A landscape with many peaks, sampled at points; each row gives a point and its height.
A climber steps from a point to the highest of its 2 nearest points, and stops where none of them is higher. Distance is the straight distance between rows; heights are no part of it.
k_141 (h 322): [139 120 100 145 147 112 128 126 154 126 142  96 106 123  78 133 172 150
 192  76 112 172 154 127 188 111  78 141  81 145 128 119]
k_590 (h 105): [ 93  86 153 129 113 103  88 163 183 128 153 150  92 128 124 118  90 153
 125 112 127 130 137  91  86 107 120  93 160 122 147 107]
k_742 (h 123): [ 99 106 124 102 136 146 102 176 107 118 124  98 176 141 109 173 131 133
 108 171 157  37 107 103 115 152 114 153  83 118 154 125]
k_357 (h 321): [143 155 101 105 186 146 148 146  77 135 160 159 169 212  94 110  92 100
 139 167 147  78 122 125 114 105 147 114 144 139 138 149]
k_829 (h 330): [131 102 110 140 162 111  86 164 126  61 119 129 152 123  81 147 164 146
 122  72 174 142 113  93 158 126  91 142  93 133 122 161]
k_710 (h 173): [159 173 123 143 120 126 151 147 132 176 183  87 119 157 159 107  54 136
 180  90 127 113 190 158 131 117 133 119 176  96 128  76]
k_591 (h 267): [107  84 113 125  97 118 127  57 120 141  45 135 120 162 118 139 110  92
 132 172  96 166 142 108  78 104 134 128 154 140 130 105]
k_732 (h 325): [101 107 123 102 119 119 142  95 131 123  49 131 140 121 104 135 157 128
 107 220 136 142 125 116  90  91 143 155 130 144 117 144]
k_482 (h 632): [101 165 139 141 107  66 128 127 154 165 168 126  86 120 140 112 104 134
 135  97  89 122 132 164 145 169 145  85 139  83 121  93]
k_606 (h 524): [ 89 114  80 125 174  75 113 199  89  98 141 133 140 131  68 140 141 174
 152 184 157 100 113 101  94 105 134 162  92 123 166 188]
k_617 (h 794): [179 126 166 111 119 149 134 120 106 131  91 170 114 129 134  99 130 110
  62 140 133 102 144 145  91 134 148  89 167 128 121 148]
k_441 (h 392): [115  91 137 130 123 124 126 133 148  90  85 130 128  76  96 127 192 147
 105 108 128 166 110 122 175 138  99 134  83 155 156 149]
k_479 (h 708): [143 137 154 127 125 150  73 116 108  83  73 155 124 128 111 149 175 141
 114 161 169 125  93 133 100 148 108 169 119 127  94 199]
k_767 (h 324): [154 126 102 118 171 109  51 172  68  79 171 180 150 198  98 156 136 141
 130 134 151  95  99  83 100 149 104 140 110 124 124 165]
k_928 (h 228): [ 94 152  84 100 156 130 148 122 152 165 103 118 180 146 117 115 102 119
 171 199 169 115 152 105  95  66 172 156 154 127 119 137]
k_273 (h 164): [169 134 149 102 154 111  89 149 118  88 158 194 156 151 141  88 132  89
  95 121 167  60 179 107 114 163 157 119 155 119 112  85]
k_57 (h 552): [138  71 175 147  75 107 155 103 139 135 140  99  83  67 140 131 166 159
 123 126  85 189 138 126 122 142  93 117  81 138 101  87]
k_329 (h 315): [127 115  81 147  87 150 194  88 122 185  96  96 107 118 120 145  94  98
 122 163  76 213  96 153 100 102 169 119 138 134  63 137]
k_980 (h 883): [114 143  90 141 156  90 113 130 110 138 142 171 110 175  86 107 120 153
 187 113  90 174 147 126  98  91 107 137 103 108 148 193]
k_5 (h 630): [164  90 176 146  79 139 164 114 128 185 157  85  73 112 167 107 117 137
 147  98 101 202 146 142 124 140  97  80 151 139  62  85]
k_363 (h 747): [ 99 136  46 134 155  64 127 156 105 152 140 153  98 175  82 104 140 183
 189 147 105 144 150 126  96  46 131 130 176 120 132 160]
k_580 (h 700): [144 125 161 154  93 191 131 100 152 138 111  98 110  62 183 154 120 104
 133  73 143 140  93 154 139 177 134 129 114 118 107 141]
k_396 (h 264): [148 117  68  92 157 149 112 162 187 167 116 154 126 140  93 116 121 112
 117  89 142 115 172 113 121  84 157 115 183 137 113 125]
k_36 (h 380): [152 132 123  95 129 182 135 113 201 185 120 140 120 110 122 119 108  99
  99 117 118  99 118 124 148 123 173 100 167 140 148  96]
k_981 (h 462): [137 133  64 122 151 101  64 152  84  85 118 176 134 180  83 166 153 150
 114 140 145 113 118 100  59  94 130 158 151 103  79 182]
k_615 (h 266): [163 142 137 137 160 100  82 149 101  60 138 178 171 143 144 131 125  95
  94  59 159  75 164 104 155 177 136 135 125  96 158 129]
k_176 (h 285): [103 109 124 130 109 150 166 125  88 148  99  81 135 153 164 122  92 115
 138 140  98 199 127 138  97 107 109 117 121 157  82 131]
k_296 (h 412): [153 165 122 103 193 146 138 159 101 132 151 156 156 140 115 117 133 133
 120 170 155  39 120 128 140 120 148 132 138 141 194 183]
k_859 (h 871): [166 101 129 116 111 219 117  79 140 172  73 113  98  83 180 122 143  96
 133 112 118 156 116 134 107 150 126 132 147 159 126 148]
k_92 (h 398): [139 116 132  93 107 129 135  87 172 149 105 135 106  73 142  99 171 147
 117 179 115 163 146 129 116 102 150 150 130 177 137 117]
k_713 (h 408): [177 134 133 133 144  99  67 149 114 112 163 174 120 162 129 138 103 111
 130  61  96  75 184 116 105 160 104 122 111  75 161 130]
k_804 (h 12): [130 122 184 122 139 172 157 146 142  87 136 154 218 105 196 156 126  99
  86 104 174  82 127  98 175 162 149 150 104 141 170 105]
k_428 (h 291): [121  67 186 121  81 143  97 150 107 119 137  86 106 121 136 150 160 166
 143 171 110 109 113 117  81 144  62 126  78 135 110  95]
k_50 (h 248): [140 106 125  99 166 157 126 184 135 141 147 118 129 134 133  98 135 135
 131  85 187  90 151 117 147 118 119 101 178 158 142 106]
k_327 (h 620): [ 76 101  79 145 137  59 125 170 127  98 160 118 106 143  67 145 140 185
 145 152 116 139 142 101 103  69 110 141 122 117 151 127]
k_277 (h 283): [112 128  87 136 162 101 115 159  95  62  57 130 178 116  63 144 166 135
 108 124 166 129 122 108 145 125 117 158  96 105 155 220]
k_577 (h 236): [154 163  87 122 152 127 110 149  85 144 197 126 139 212 136 104  73 127
 170 134 125  87 157 123  99  95 126 119 186 120 114  92]
k_311 (h 257): [144 134 146 153  90 208 171  99 103 160 143  76 107 119 181 128  83 131
 151 168  90 163  82 163 114  98 119 127 138 164 111 135]
k_24 (h 181): [101 128 146 102 166 159 132 157 131 123 158 115 176 147 155 133 100  96
 126 134 180  30 123 103 154 137 139 106 170 136 167  72]
k_72 (h 430): [132 128 162 108 109 195 115 108 107 116  79 118 161  87 138 160 208 119
  81 196 124 105  63 140 161 190 109 165  58 138 128 156]
k_547 (h 288): [ 99 110 125 114 134 136 137 145 126 138  92  82 108 115 139  95 175 141
 123 100 162 135 132 135 156 124 107 100 170 154 103 107]
k_224 (h 495): [ 99 142 151 117 115 166 143 100 179 177 112 110 120  76 142 110 106 101
 142 169 132 105  80 149 139 148 168 115 127 138 148 125]
k_424 (h 309): [162 115 198 137  86 146 147 104 159 136 181 126 136 105 181 139  94 138
 166 134 117 119 126 131 124 134 123 143  88 144 145  69]
k_294 (h 650): [122 153 128 118 136 121  60 141 130  94 136 177 120 134 152 120 115 147
 107 150 155 116 109 116  64 125 143 146 155 121 105 173]
k_714 (h 423): [ 83 155  44 138 138 118 164 146 143 127 110  97 120  94  74 151 171 160
 100 163 101 129 128 143 157  58 138 148 144 131 130 157]
k_528 (h 582): [110 126 122 143  82 151 135 133 175 167 115  74  86  56 122 140 122 136
 119 124 116 116  97 162 110 134 142 110 127 103  94 127]
k_604 (h 837): [171 132 130 123 114 111 123  80 138 181 136 155  97 173 103  86 110 110
 185 118 109 148 153 145  88 131 130 101 136 109  72 115]
k_137 (h 478): [126 186  80 126 160  98 167 148 114 135 143 107 126 113  70 119 177 144
 116 139 159  90 109 164 164 104 149 119 136 122 105 161]
k_433 (h 583): [168 163 120 122 148  79 139 134 100 120 142 163 107 136 107  93 162 158
  86 127 129 114 151 161 125 108 138 111 159 137 132 159]
k_618 (h 86): [163 153 168 156 126 118 137 128 163 124 167 158 112 112 195 118 109 134
 132  22 120 190 170 152 208 176 136 121 151 124 143 108]
k_543 (h 351): [140 114  90 153  88 175 174  74 119 146  81  76  92  75 112 162 175 108
  93 147  95 181  94 155 147 118 137 127 128 140  64 123]
k_2 (h 154): [106 114 125 148  89 122 105 122 172 122 129 111 100 111 110 136  89 173
 163 170 136 126 119 114  62  53 126 143 167 112 139 110]
k_883 (h 513): [127 135 138 107 102 121 137 119 136 174 127 118 136 120 166 120 120  79
  90  81  77 120 131 152 173 199 140  84 114 109 130  72]
k_738 (h 48): [184 131 156 130 123 172 106  95 170 138 129 161 117  97 194 118 111 107
 123  57 104 131 169 128 143 154 138 137 148 135 180 110]
k_532 (h 329): [ 87 142 150 150 128 116 119 139 115 101 135 129 140 134 124 155 127 120
 126 108 112  96  63 140 174 169 106 106  84 110 156 139]
k_692 (h 434): [ 75  88 149 162 100 132 157  89 116 104  63 100 108  73 106 119 170 120
 157 178 117 180 109 135 156 139 110 140  69 156 140 133]
k_268 (h 353): [106  98 183 109  76 165 136 114 104 137 125  94 126  92 164 137 186 137
 105 178 105 118  66 140 134 181  99 121  70 151 120  87]
k_100 (h 535): [146 138 168 125 111 165 100 124 105  76 105 146 147  90 178 154 180 133
  60 120 125 137  83 135 139 177 110 148  89 137 124 168]
k_328 (h 274): [112 103 122  86 154 156 164 129 140 152  61 106 172 115 132 112 144 112
 105 179 155 112 169  95 123  90 141 138 152 155 156 144]
k_261 (h 709): [160  97 130 121  93 188 120  93 124 195 135 104  78 115 198 106 104  96
 117 100  84 187 104 135 114 159 120  76 183 153  76 104]
k_665 (h 561): [179 147 157  90 157 164 121 140 103 112 113 171 164 125 131 118 172 118
  59 142 175  62 115 125 136 155 139 122 137 136 128 168]
k_283 (h 573): [ 83 147 126 163 110  73 115  88 146 125 114 131  83 127  99 129 121 114
 148 103 120 163 105 141 125 149 135 108 133  76  98 128]
k_653 (h 134): [111 170  92 148 156  75 156 142 122 138 147 125 140 185 125 113  71 116
 148  67 123 158 195 144 168 138 151 130 167  86 136 103]
k_351 (h 122): [ 69 124 151 102 139 156  85 156 107 103 100 114 173 153 165 146 119  90
 100 146 179  53  85 109 125 179 118 119 139 114 118 120]
k_846 (h 108): [132 160 117 121 144  91 149 147 157 158 131 141 134 140 160  88  96 108
 120  59 114 203 205 145 209 187 157 118 158 125 132  85]
k_679 (h 388): [109 151  72 155 102 116 154 125 112 131 103  74  75  83 114 134 188 161
 108 125  78 155 139 173 151  96 108 129 142 121  96 135]
k_407 (h 215): [ 79 150  74 132 167  92 129 112 131  82  92 127 175 153  81 174 133  98
  74 124 131 124 108  92 174 109 139 138 148 102 159 137]
k_255 (h 477): [119  79 173 161  84 160 174  94 155 101 120 102  83  54 129 127 163 160
 140 180 122 188 113 131 145 101 118 143 115 175 139 100]
k_154 (h 323): [ 95 124 131 122 130 102 142 139 104 107 143  99 134 140 117 118 168 151
 145 167 160 141 100 127 129 113 104 129 112 162  84 109]
k_747 (h 210): [178 148 132 113 135 211 160 113 130 158 160 121 132 133 158 126 133 133
 129 120 101 135 123 152 157  97 114 133 128 175 154 127]
k_455 (h 78): [144 155 187 126 132 131 112 126 143  84 154 188 167 119 204 116  84  99
 111 133 156  73 145 125 123 150 169 150 145 127 151 106]
k_923 (h 624): [151 141 119 147 125 118 103 136 152 140 168 155 110 150  93 155  79 135
 145  84  83 114 141 130  94 113 118 139  92  84 161 154]
k_786 (h 271): [123 152 116 127 130 136 147  90 113 111 107 128 154 148 124 149 128 101
  84 124 110 146 101 130 155 131 135 128 119 130 121 133]
k_643 (h 395): [153 128 123 128 138  61 144 135 125 102 159 122 133 131 119 119 167 158
 115  86 118 151 190 117 176 125 110 140 109 131 151  87]
k_241 (h 247): [107 135 144 142 169 142 127 168 110  80 101 153 194 142  89 152 103 126
 124 151 192 118 104 112 125 131 143 169  84 113 157 225]
k_793 (h 217): [145 175 124 133 149 125 179  89 121 139 164 121 129 171 125 122 118 124
 162 118 116 155 133 159 201 119 126 136 124 154 147 107]
k_242 (h 400): [123 153 144 128 123 115 107 148 124 125 170 140 169 134 181 135 109  99
 150  70 117  96 118 142 173 191 123 121  72 114 129 101]
k_267 (h 666): [109 167  91 139 113  98 114  67 139 173 131 145  65 167 115 111 123 129
 181 140  67 186 109 150 106 108 134 109 168 109  86 124]
k_664 (h 497): [112 127 123 156 138  21 133 160 115  98 175 112 115 131  84 126 133 164
 151 103 156 107 166 116 132 128 122 122 119  85 138  97]
k_836 (h 196): [ 49 164 102 135 138 107 124 123 143 106 117 106 130 111 160 113 108 155
 152 182 158 140 123 122  98  72 152 161 183 126 136 145]
k_690 (h 597): [157  94 152 144  93 126 131  90 165 176 135 153 103 147  89 141  64  86
 153 103  81 178 136 123  76 143 139 101  84  89  92 123]
k_601 (h 202): [129 101 151 102 111 129  94 129 109 126 140 102 152 150 156 147 115 141
 140 155 118  54 145 105  94 137  83 150 104 130 172  72]
k_894 (h 426): [178  99 170 145  83 160 130  71 157 157 162 135 103 118 140 156 102  99
 164 113  72 168 104 134 126 161 114 135  59 135 129 111]
k_185 (h 195): [164 145 150 152 162 125 129 152  98 103 146 161 157 166  99 122  82 136
 170 119 184 100 155 136  79 119 143 154 101 100 131 191]
k_513 (h 394): [130 114 140 124 143  70 152 175  82  96 174 105 162 148 118 123 121 153
 143 146 189  88 145 109 116 125 130 138 104 137 121 100]
k_707 (h 77): [ 85  84 153 146 117 118 147 137 164 129 108 139  99 124 135 115  80 125
 102 105 118 210 122 107 137 114 138  84 159 152 145 124]

Call two points neighbours if one is among the 2 nearest of the other. Go from one point of each pair to the other, from neighbour to neighbour, staying as high as possible. Name the lowest point that can't be avoided.
k_859 and k_617: k_591
k_859 and k_479: k_601
k_482 and k_604: k_283

For each start below, name the point where the climber stops.
k_804: k_664
k_742: k_479
k_351: k_664
k_747: k_617
k_407: k_859
k_241: k_859
k_618: k_617
